Each row is a point on a landscape with many valleys, with its height.
A ball rolls from a point to the lowest of its 2 nearest points, and stops where none of them is lower. Distance is the straight distance between rows; heights are no part of it.
Z784: [117 181 156 112 122 115 132 137  76 109 123 202 107  60  66 100  80 111
  99 164 102 129 132 151 137 183]  h=48.8
Z622: [135  91 108 134 125 119 100  96 183  90 104 105 130 153 123 155 201 186
 183 128 120 123  81 111 142 115]  h=42.2
Z315: [118 179  70 154 133 160 143 132 115 164 137 104 129 194  90 148 124 138
 166 120 164 145 142 102 112 106]  h=36.7
Z401: [116 144 122 186 146 128 152 167  70 130 136 101 123 172 161 108 132  96
 132 174 117 129  74 142  93  91]  h=11.9
Z789: [105  84 159 164 158 155 105 151  88  95  83 107 111 185  85 107 165 130
 179 167 104 160  99 155 143  66]  h=38.5
Z216: [136 193  99 108 118 150 130  82 133 147 137  82 105 145 105 121 161 165
 134 128 139  83 108 139  61 111]  h=27.3
Z265: [ 84 137 131 157 104 123 107 140 131 117 114 100 134 165 119 142 124 103
 147 178 118 158  79 141 147 119]  h=20.8
Z664: [153  96 180  98  94 115 126 135 167 114 179 206 108  32 131 115 135 124
  90 115 154 126 173 184 149 159]  h=44.6
Z179: [ 90 137 144  89 158 131 118 157  86 131  92 170 125 164 108 114 124 124
 179 148 117 115 170 110 146 111]  h=30.6
Z609: [152 176 119 135 126 121 139  98 134 130 135  77 108  84 114 149 136 156
 123 105 122  90 106 106  89 116]  h=17.7
Z244: [158  98 157 144 154 127 157 116 144  94 137 101 107 111 154  95 173 171
 135 119 128 114  89 160  97  73]  h=28.1
Z287: [143 143 105 145 106 152 114 125  93 180 123 102 132 118 132 123  62  67
  84 132 114 125 210  76 170 196]  h=41.8
Z563: [155 150  62 138 149 162 167 129 119 154 129  93 135 202 114 116 137 151
 156  84 160 144 152 118  96 116]  h=43.4
Z118: [121 159 178 143 120 106 143 119 101 107 138 107  99  92 136 113 141 123
 115 170  84  83  45 152  95  91]  h=14.7
Z129: [123 172 147 151 151 140 153 152  62 161 120 124 143 135 134 107  91  96
 100 113  71  74 122  81  87 121]  h=37.7
Z382: [122 134 109 124  85 110 131 100 180  72 134 157 111  63 111 167 128 137
  86 128 112 139 146 123 155 185]  h=38.8
Z317: [ 93 150  77 134  94 150 119 135 169 165 135 136 149 155 108 159  74 101
 107 131 150 166 158  89 158 157]  h=37.0
Z699: [ 98 146 145  95  75 101 129 110 185  60 142 167 120  95  86 164 139 150
 110 134 126 138 119 161 154 154]  h=43.9
Z39: [175 126 116 113 107 145  96 100 112 151 111 105 106  64 140 111  85  82
  72  91 107  94 205  86 170 208]  h=36.9
Z200: [138 184 133 153 138 139 156 124  56 143 132 100 127  86 116 121 100  99
 103 107  65  74  94  97  83 126]  h=31.8
Z601: [131 121 197  84 106 104 124 133 146 122 142 177 113  56 138 116 105 120
  86 138 116 114 132 157 152 149]  h=48.6
Z197: [103 161  77 115 130 145 117 106 128 122 130 109 113 171  92 128 190 182
 170 133 148 117 122 150  79  90]  h=31.7
Z734: [136 152 131 143 116 138 116 147  79 171 119 119 144 117 150 132  51  68
  78 131  98  98 162  82 148 190]  h=45.7
Z548: [160  87 161 124 157 127 160 146 139 114 156 131 127  84 149 114 155 160
 138 101 137 137 122 148 111  84]  h=25.0
Z706: [ 98 148 179  92 107  95 112 119 140 106  99 166 118  99 128 127  95 106
 103 174  98 113  99 132 158 166]  h=53.1
Z7: [134 130 139  70 160 140 175 144 103 152 136 141 122 132  91  99 127 140
 124  76 103 110 180 110  94  94]  h=44.2
Z266: [139 147 139  91 119 143 179 172 130 175 159 132 147 157 112 123  91 108
  99  91 145 147 153 156 109  89]  h=58.5
Z986: [138 137  15 191  78 159 110  82 158 144 194 111 155 113  95 167 125 135
 107 112 177 167 139 120 113 166]  h=42.4
Z543: [112  85 118 156  82 123  92 125 170  40 140 121 135 134  76 182 179 156
 152 142 146 169 115 175 168 137]  h=51.2
Z140: [130 116  21 124 109 134 116  97 165 158 156 154 155 126  81 165 134 164
 129  81 125 140 125  57 145 167]  h=22.4
Z102: [155  90 164 168 127 158 143 140 129 123 152 103 139 169 132  98 158 113
 140 139 161 192  78 222 105  77]  h=61.7
Z70: [124 175 124 178  86 107 133 113 138 110 145  96 119  78 136 162 108 119
  95 154 129 140  83 149 116 139]  h=19.4
Z783: [160  79 148 128 161 119 153 153 133 132 129 125 140  89 191 121 125 138
 128 110 149 144 141 133 141 123]  h=29.6
Z527: [147 153  96 188 157 143 118  87 128 129 113  66 130 129 166 125 158 156
 156 153 145  98  79 109  84 122]  h=28.7
Z803: [158 158  58 179 117 148 101  79 150 147 153  78 143 112 140 160 148 164
 144 146 179 121  96 119  91 149]  h=33.6
Z860: [142  86 133 151 160 165 163 157 111 119 134 122 125 182 135  89 147 132
 169 120 161 191 122 185 112  80]  h=57.0
Z461: [180  86 126 125 118 118 143 151 138  99 170 145 134  55 149 157 127 137
  80  86 156 148 188 153 142 153]  h=36.8
Z596: [158 135 120  91 102  91  89  74 121 104 101 187  80  75 114 100 119 105
 101 132 130 112 202 132 166 203]  h=27.8
Z939: [157  74 161 110 114 122 128 146 152 119 194 188 133  57 150 117 145 125
 100 116 170 159 202 191 147 144]  h=41.6
Z237: [119  98 156  43 105  99  89 142 166 126 106 177 121 158 123 140 140 133
 138 129 146 126 178 141 180 147]  h=2.2
Z736: [112 125 194 133 145 108 153 124 126 116 134 128 112 107 138  93 148 128
 119 149  99 110  71 149  95  71]  h=21.2
Z222: [ 86 120 147 132 128 132 116 135  94  79 114 130 114 127  76 133 156 152
 187 173 117 150 104 154 137  80]  h=30.5
Z948: [138 156 110 179 118 123 143 129 108 107 151 103 120  55 145 156  89 112
  84 127 129 152 127 140 128 137]  h=24.7
Z108: [133  83 173  81 124 107 136 129 171  82 123 131 126 156 104 126 188 154
 148 112 120 132 101 165 124  80]  h=23.8
Z65: [180 123 136 105 116 105  93  81  84 124 102 145 107  69 125  82 109 100
 103 106 100  74 201  89 166 217]  h=32.8
Z965: [129 122 164 138 159 117 124 146 114 140  99 125 145 118 193 139  95 101
 109 125  96  89 125  93 138 140]  h=39.5
Z63: [105  95 173 127 186 131 158 161  99 146 115 145 121 160 182  53 129 113
 121 133 103 113 131 117 110  86]  h=47.8
Z486: [105 108  78 124 135 130 108  91 176 128 103 121 143 171 120 146 182 171
 188 127 134 115  87  85 125 106]  h=38.6
Z957: [114 185 130 166 116 125 129 128  74 143 150  86 107 121 138 119 143 115
 110 180 115 101  66 162  73 105]  h=4.7
Z162: [124 100 148 130 146 100 107 122 154 130  88 116 150 133 187 148 111 117
 134 147 115 117 113  81 157 153]  h=35.9
Z705: [152 190 120 161 128 155 139  97  71 131 135  53 116  77 111 120 122 128
 109 103  98  69  91 106  85 128]  h=25.6
Z684: [149  89 142 112 148 104  98 148 108 150 115 157 118 140 162 112 112 110
 147 153 167 132 202 146 174 137]  h=16.9
Z798: [139 140 111 166 137 133 150 149 136 147 122  83 151 165 180 136  97 110
 132 126 157 161  98 128 124 132]  h=22.0
Z553: [138 147 111  91 102 121 114 100 142 102 120 170 110  77  91 146 116 138
  90 111 110 129 182 107 148 211]  h=33.7
Z525: [ 77  92 174 133 169 137 123 151  90 118  97 142 112 178 128  75 149 113
 151 169  80 122 112 132 124  78]  h=46.0
Z920: [ 74 172  82 182 117 131 114 128 105 153 128 134 151 151 126 151  79 102
 149 174 106 130 111  67 144 158]  h=45.6
Z218: [114 181 140 114 117 127 149 131  82 112 143 159 113  91  49 139  98 131
 124 134 109 146 130 144 118 145]  h=41.4
Z678: [106 116 114  86 108 139 123 175 147 109 118 150 150 195  90 154 166 144
 176  91 153 162 151 168 143 105]  h=38.1
Z291: [117 127  76 143 160 112 122  97 135 120 106 123 142 130 127 150 147 161
 184 124 115 104 127  50 124 132]  h=33.8
Z936: [133 162  93 200 153 154 164 159  98 161 124 103 146 197 142 135  89 109
 153 133 150 153 134  94 138 131]  h=28.6
Z899: [108  79 136 118 132 119  94 123 188 111  90 119 146 157 155 162 136 131
 146 151 132 146 115 103 175 145]  h=32.3
Z676: [167 113 115 149 117 142 132 127 133  99 147 114 117  23 151 151  91 103
  54 105 130 135 178 131 152 161]  h=30.9
Z763: [144 121 161 149 127 150 140 120 131 136 142  75 129 172 150 105 154 123
 114 147 162 150  62 212  89  86]  h=64.7
Z971: [146 129 108 133 119 127 143 134 170 140 126  97 156 148 160 159 103 122
 115  92 163 158 118 130 126 137]  h=26.7
Z201: [132  51 192  95 170 137 135 146 161 107 108 140 122 159 129  92 176 145
 149 121 113 146 121 143 132  71]  h=16.4
Z47: [142 135 152  72 128 133 176 138 137 152 151 142 128 125  92 116 130 137
  95  68 129 123 137 156  82  81]  h=51.5
Z413: [ 87  97 167 117 106 123  72 146 148 107  87 127 128 166 106 151 125 105
 138 181 111 154 104 131 188 132]  h=27.0
Z661: [115 201 126 108 127 120 153 116  80 127 140 122 103 118  58 123 120 140
 139 126 110 122 115 142  80  97]  h=32.4
Z33: [131 106 131 102 129 133 129  93 177  96 114  96 108 197 124  99 212 181
 145 102 131 111  88 169  93  91]  h=31.9
Z38: [129 133 137 176 152 114 125  99 138 111  98  73 130 134 177 117 150 138
 145 157 107  96  64 108 105 107]  h=24.6
Z424: [ 88 157 130 111 139 132 143 126 104 108 129 130  98 151  84 101 157 152
 163 145 118 125 111 151  97  67]  h=21.4
Z64: [ 90 170 162 115  91 108 124 143 100 124 121 180 110  90 113 124  81  90
  80 173  95 128  95 139 137 180]  h=54.5
Z310: [140 133 189 116 150 106  94 123  88 143 109 169 130  85 189 104  86  86
 101 145  86  50 131 104 145 159]  h=43.8
Z166: [133 130  64 141 140 132 129  92 140 149 130 115 152 114  97 158 119 145
 153 100 113 113 137  41 124 154]  h=29.0
Z206: [157 109  84 138 150 161 166 153 129 121 121 120 134 198 136 131 163 160
 182  84 177 170 145 153 106 114]  h=50.3
Z72: [131  72 189  56 142 106 105 151 145 133 115 178 122 152 137 100 153 135
 152 134 134 130 151 154 164 105]  h=8.7
Z27: [119 107 151  98 114 117 141 136 162 105 146 124 147 177 102 141 158 141
 139 109 150 156 113 192 111  83]  h=30.4
Z366: [135  84 191 101 167 133 130 161 119 190 127 162 131 130 187  61 124 101
 121 124 116 118 141 128 119  98]  h=43.7
Z879: [101 108 155 109 140 135 111 180 105 145 108 151 123 178 137 116 109 101
 163 170 153 147 176 144 173 110]  h=23.4
Z662: [110 175 115 155 108 117 123 117 120 131 141  78 137 124 133 154 123 121
 126 175 139 131  78 156  96 120]  h=13.2
Z228: [101 123  55 103 103 132 102 134 153 135 135 181 146 158  85 171 152 163
 168  79 142 137 152  76 158 149]  h=15.2
Z463: [ 82 167 114 182 131 112 112 111 102 116 116 137 140 106 138 149  94 108
 135 177  81 111  99  73 131 166]  h=49.2
Z361: [122  95  88 132 103  99 101 112 191  63 131 146 136 123 109 187 197 186
 156 129 123 138 110 124 174 152]  h=46.6
Z568: [152 142  48 174 101 135 122  87 153 142 171  83 154  94 121 168 123 146
 110 101 162 141 121 109 119 166]  h=38.2
Z384: [140 124 140  90 166 128 144 146  77 147 130 158 117 113 112 107 124 132
 147 120 117 113 191 111 131 114]  h=37.6
Z189: [111 123  99  77 106 119 100 137 165 126 117 170 140 159 105 175 138 147
 142  98 135 135 170 101 166 162]  h=9.4
Z996: [169  96 167  84 163 130 130 152 117 195 126 143 128 104 181  76 108 107
 106  89 135  91 183 113 121 113]  h=39.2
Z788: [ 98 128  94 133  91 133 114 127 196 144 133 123 166 173 132 171 103 124
 121 112 169 160 117 123 143 143]  h=31.6
Z483: [155  91 140  97 119  87  91 117 127 123 124 169 103  85 157 122 124 120
 119 138 151 114 208 125 168 167]  h=22.5
Z145: [141 113 149  93 153 148 181 167 140 172 129 127 142 183 167 100 100 110
  99  85 158 159 127 152 101  86]  h=64.2
Z388: [ 79 153  62 169 108 143 110 112 143 178 134 144 159 147 117 152  62  94
 108 148 129 147 114  56 155 164]  h=41.7
Z431: [119 120 147 181 170 137 149 119  98 126 108  76 122 167 188  77 152 121
 121 146 113 111  67 137  85  90]  h=19.5
Z952: [192  89 149 104 156 134 144 162 126 182 142 137 145 104 182 109  95 114
  96  72 159 123 178 133 135 130]  h=34.9

Two balls start at each pair of points below. Name the first point that both come to, or write none.
Z486 and Z27: Z237
Z601 and Z310: Z662
Z33 and Z361: Z237

For each start below, name every point that the ball comes to, in order.
Z64: Z784, Z218, Z661, Z424
Z622: Z486, Z291, Z166, Z140, Z228, Z189, Z237
Z266: Z47, Z7, Z384, Z179, Z879, Z684
Z706: Z601, Z664, Z939, Z461, Z676, Z948, Z70, Z662, Z957
Z965: Z162, Z899, Z413, Z265, Z662, Z957
Z145: Z47, Z7, Z384, Z179, Z879, Z684
